Each row is a point on a landscape with many valleys, with its height.
A ball rolls from a point to the lowest of its 2 nearest points, and stops where none of them is lower. Distance is the straight distance between rows; heights are no part of it.
(820) h=3.82:   2 -21 -22 -18  56   1   2 -42   5   8  14  -8 -29 -20   1 -45  10 -49   6   3 -65
(825) h=3.53:   7 -17  10   8   2  19  23   3  -3  13  15  56   1  33 -21  15 -51 -14   4  13 -16
(456) h=3.03:  22   9  15  27   9 -20 -19 -16  24 -21  -7 -26  -2  -5   5  -1  22  19 -11 -21  -2
(766) h=5.57: -32 -67  29 -14 -17 -23 -18 -23   4  21 -14  36   1 -18 -11 -16 -23   3   2 -11 -16
(550) h=4.04: -25 -17  21   6 -32  -8 -61 -11   9  -9 -20  55  -4  27 -16   1 -28 -12 -15 -38 -34
(414) h=3.21:  20  -6   8 -22  -1   3  26  12  -7   2  32  44  -3 -25  17  16 -30 -19 -10  35  36
(458) h=4.83:  17  10  15  56  -4  14  13  28  16  -1  17 -13  27  24 -43  30 -19  16  19  25   4
(857) h=5.04:   4  -7 -21 -43 -22  13  -9 -39  19  25 -41  13   1  23 -49 -39 -11  -8 -13 -19 -22
(474) h=4.67:   7  -9  27  42 -50 -12   1  19   1  22  31  -8  -6  47  -8  26 -27   9   3 -15 -32
(610) h=3.02:  51  15  -6  -6 -29  16   9   0   5  16 -13  -9  10  35  -9   0 -31  23  -3   2  29
(79) h=4.09:  18  22  26  25 -60 -29   0  33  -6  26  45 -24   0  68  19  21 -24  -6   2 -18 -39
(211) h=3.50:   8 -37  14  -1 -39 -21  -1 -10   8   3 -18 -12   5   3   0  -3  -5  40  11 -29  -3
(221) h=5.56: -19 -16   6 -14  17  16  13 -18  16   5  -4  48 -14 -22 -48  -8   1 -32 -25  13   7
(204) h=2.70:  -7 -21 -40  -7  57  -6   4 -36  -6  32   9 -29 -24 -24 -51 -45  18 -33  19  31 -69
(190) h=5.26: -35 -46  17 -49   1 -29 -34 -43   9  43 -29  22  -4 -25  -2 -44   1 -13 -13 -15 -28
(612) h=4.03:  21  42 -30  -5  22  21  18   7 -36  17  18 -23  -6 -27  10  19 -11  12  -2  39  63
(396) h=4.02:  15   3 -18  -2  29  17  36  -8   3  20 -29  16  13  -1 -70 -34  -2  -5   6  29   6
(614) h=4.80: -16 -25  14   4  -2  11 -15 -19  15   0 -11  59  -3  19 -44   2 -34 -18  -7  -4 -19
(15) h=4.60: -31 -18  27 -28  26 -26 -24  -5   2  -8  -8  10 -14 -34  51 -17  36 -19 -14 -38 -19
(111) h=3.05:  21  38  -4   5  -4   1  -1  17  -9   9  49 -27   6  -9  11  35 -30  12  11  61  67
(171) h=4.50:  17   8 -14  -3  25  28  43  11 -10  22 -16  15   8  -8 -41 -13 -10  -2   2  35  42
(630) h=1.20:  15  -9  27   3  -7  -2  15  24   1  12  38  44  -7  19   8  23 -40 -14   4  21   9
(74) h=3.46:   5   0 -38 -10  56   3  39 -23  -6  29 -20 -15   0 -14 -55 -50  18 -17  19  27 -36
(459) h=3.45:  22  -7 -17  -5  50  13  18 -23   2   5  -6 -21 -26  -4   9 -30  16 -15  -5  -9 -18
(761) h=6.13:  22  15   0  42  27  10  35  15   1 -27  -6   2  61 -32 -50   2 -13   9  33  33   0
(597) h=6.83:   4  40 -33  35  39  45  47  29 -22  -9  15 -26   4 -40 -16  -6  41 -36  -8  22   9
(539) h=5.64:  30  -3   7  37  27  -6  18 -25  12 -47  -1  -2  45 -45 -24  10 -11   5  20  19 -17
(828) h=7.57: -45  -1 -32  31  45  55  24  37 -18 -22   8 -39 -25 -11  17   2  43  -9  22 -12 -23
(709) h=4.62:  15  44  -4 -43   9 -22 -26  14 -18 -10  22  15 -14  -9  59  12  -5  -8  -3  19  47
(460) h=7.04: -46  20   0   9 -22  -5 -12  28  17 -11  46   9 -11  56  10  46 -10   9  15  36  32
(223) h=3.92: -25  12  22   0  -3 -25 -52   2  25 -50   1  32   2  12  15  23   6   8  -2 -20 -15
(617) h=7.29: -28 -12 -16  22  37  24  13  17  -5  -8   5 -51 -31   0  35   2  42  13   8 -23 -13
(652) h=4.33: -15 -41   1 -20 -32  20  27   3   0  35 -28  18   4  21 -37  -8 -20  24   7  -7   9
(182) h=2.00:  20  23   3  16  -9  -1   3  19  20   7  17 -39  -2  18  -4  26   8  29   1  32  55
(708) h=3.75:  32   9  -6 -44  -9   2  -3  -4  -6  18 -19   9  -5  22  29  -9 -19  17 -10 -12  34
(835) h=7.07: -33  18 -25 -20  29   4  -9  15 -10  -8  11 -41 -28   8  69  16  37  11  -3  -8  17
(808) h=2.25:  47  24  -3  10  -1  13  14   4   9  24  -6 -39  -7  18  -6  -1   7  24 -12   6  43
(122) h=4.12:  14  14   2 -40  -1 -13   8   9 -25   4  33  20 -12 -37  48  13  -9 -12 -14  30  55
(865) h=4.39:   4  45 -13 -32  -1 -21 -34   8   0 -15   9  -5  -2  28  53  18  -1  19   5  10  43
(402) h=7.21: -20   3 -14  10 -15  10  50  27 -10 -17  37 -11  20 -56  -4  33  38   1  -4  40  36
(813) h=4.73:  29  22 -30  -7  45  35  39   3 -30  27  -5 -21 -15 -17  -4 -10   1  -8  -5  26  40
(237) h=7.40: -18  27 -27  -5 -24   4  24  14 -14 -22  55 -10  13 -40  18  40  19  -9  -4  55  55
(446) h=7.37: -52 -15  25   2 -25 -29 -10  29  16 -15  47  19 -10  20  19  41   3   8  14  17  13
(157) h=2.71:  -9 -23 -21 -11  37  12  17 -31  -3   8 -37 -16  -3  -6  -8 -28  17   8   7 -20 -24
(206) h=4.38:   0  -7  38 -22  10 -45  -8  13   2  -8   9   7 -12 -37  45 -11  38  -7  -6 -12   8
(822) h=6.46: -34  26  -7  35  -8   2   8  25   8 -11  58 -17  21  45   2  53 -19  -2  37  61  19
(108) h=4.36:   5   0 -13 -56  25  14   0 -10 -16  36 -22   9 -22   9  55 -22   1  -6 -15 -18  18
(323) h=4.68: -14 -26 -18 -47 -11  29  19 -15   2  38 -48  12   3  21 -26 -25  -3  12  -8 -15   5
(343) h=5.00:  21  -4   0  -2  21 -12  12 -16   5 -51   3  23  33 -18  16  17 -20  16  19   6 -11
(164) h=6.62: -14 -34  11  73  -1  -5  -9 -13 -21   4   7  24   9  13 -39  23 -44  -9  10   4 -58
(173) h=3.84:  23 -27  24 -23 -41 -38   0   9   0   4  -2  -2  17  12  40  -6 -12  39  22 -21   5
(773) h=5.46:  32   6  -6 -16 -59  20  -1 -18  19   1 -29   2   5  33 -44 -27 -34  -7 -13 -21 -22
(13) h=1.97: -10 -24 -29 -15  -4   8  -8 -44  -3  13 -52 -36  -1   5  -6 -40  11  13   1 -44 -42
(383) h=4.05:  26 -25   7  58  -9 -30 -44 -48   5 -25 -25 -10  23 -21 -28 -15 -24  14   8   2 -22
(634) h=5.84: -21 -27   0  73 -44  -8 -33 -10 -35  12  -4   5  -3  33 -23  20 -45 -12 -12 -29 -66
(428) h=2.58: -21 -30 -14  -5 -42 -11 -33 -42  -4   1 -60 -34   0 -11  -8 -32  -1  17 -14 -50 -31
(759) h=4.91: -39 -37  14 -38  29  -7 -13 -20   4  34 -19  -2 -23 -21  38 -40  24 -17 -14 -36 -34
(351) h=2.95:  21  22  44  -1 -33 -39 -57  10  15 -13 -18  10  -6  15   6 -19  24  -4  -7 -39  -7
(411) h=3.56:  23  22  35 -11 -72 -25 -24  41  -5   9  15   8   0  53  23   4 -16  -1  13 -23 -17
(224) h=6.53:  17  34 -19  36  42  25  47  14  -5 -20  -4 -11  40 -48 -43 -10  22 -21  -1  29   5
(48) h=6.05: -19   6 -10 -23  26  31  23  -1   0 -15  -1  41  -6 -30 -14   9  14 -31 -30  11  16
(814) h=4.17:   2  -4  37 -29 -13 -54 -12  24   0  -9  14  17   5  -6  54   3  13  15  18  -4  19
(412) h=4.44:   1  19   0 -12  24 -10 -17 -13  15 -65  -2  25  19  -8  27  24   5  10   0  -9 -12
(151) h=7.05: -19  43 -35  33   9  25  49  44 -29 -14  27 -30  29 -51 -11  14  55 -12  -7  32  27
(35) h=6.82: -44   9 -33 -27  25  35  14  18 -26 -10  21 -12 -29 -23  58  21  38 -21 -18   0  14
(416) h=3.22:  46  25  44 -28 -57 -36 -32  30  -2   7 -14   9   2  27  21 -24  20  -1  17 -28   6
(21) h=3.49:  36  -2  13  51   9 -15 -13 -34  22  -7 -20 -37   8 -19 -35 -15  10  13  -6  -7 -12
(368) h=3.48: -32  -3  16 -15  -4 -10 -49 -14  19 -21 -27  29   0  13  10   3   8   7 -23 -43 -15
(682) h=5.60:  -4  24   2  41   5  16  22  39  11 -23  35  -7  35   0 -31  47 -10   2  23  49  19
(824) h=5.30: -15 -41  18  50 -61 -15 -29  -3 -10   7  -5  -2  -6  18 -21  13 -33  15   5 -26 -36
(346) h=3.06:   2 -20   5  -7 -65 -13 -28 -15   8 -12 -37 -14   5   6  -5 -18 -17  21  -3 -53 -27
(3) h=4.06:  34   2  17  54 -18   8  -6  -6  26   0  -8 -20  18  12 -56   1  -9  20   2   0  -3
(369) h=6.47: -47  -3 -21 -26  36  45  24   8 -13  -1  -2  16 -24 -27  12   9  33 -31 -27  -3   8
(609) h=3.93:  -9 -33  13   0 -14   5  17   8   9   9 -13   4   3   6 -17   9  -4  34   8  -2  21
(65) h=4.74:   8  38 -22 -13   7  -1 -19  -3  12 -32  -9 -30   9  34  37  18  16  37   4  -9  18
(650) h=5.23:  -6   6 -16 -47  41  26  -1   7 -25  16  14  12 -37 -12  77 -21   5 -49 -12 -15  -6
(252) h=2.50:  19  21  20  20  10 -25 -52 -16  18 -10 -19 -15 -27   2   6 -33  35 -15 -27 -46 -26

Call two points neighbours if one is among the 2 nearest of the other. Go from one point of each pair to the other, from neighbour to neighbour, staying as low as possible. Name the highest point that can't be avoided.
(13) / (204) -> (820)
(182) / (368) -> (766)
(182) / (13) -> (813)
(865) / (630) -> (709)

Where does a ball stop that starts at each point below?
(48) -> (630)
(151) -> (368)
(822) -> (252)
(634) -> (252)
(650) -> (182)
(190) -> (211)
(857) -> (211)
(164) -> (252)
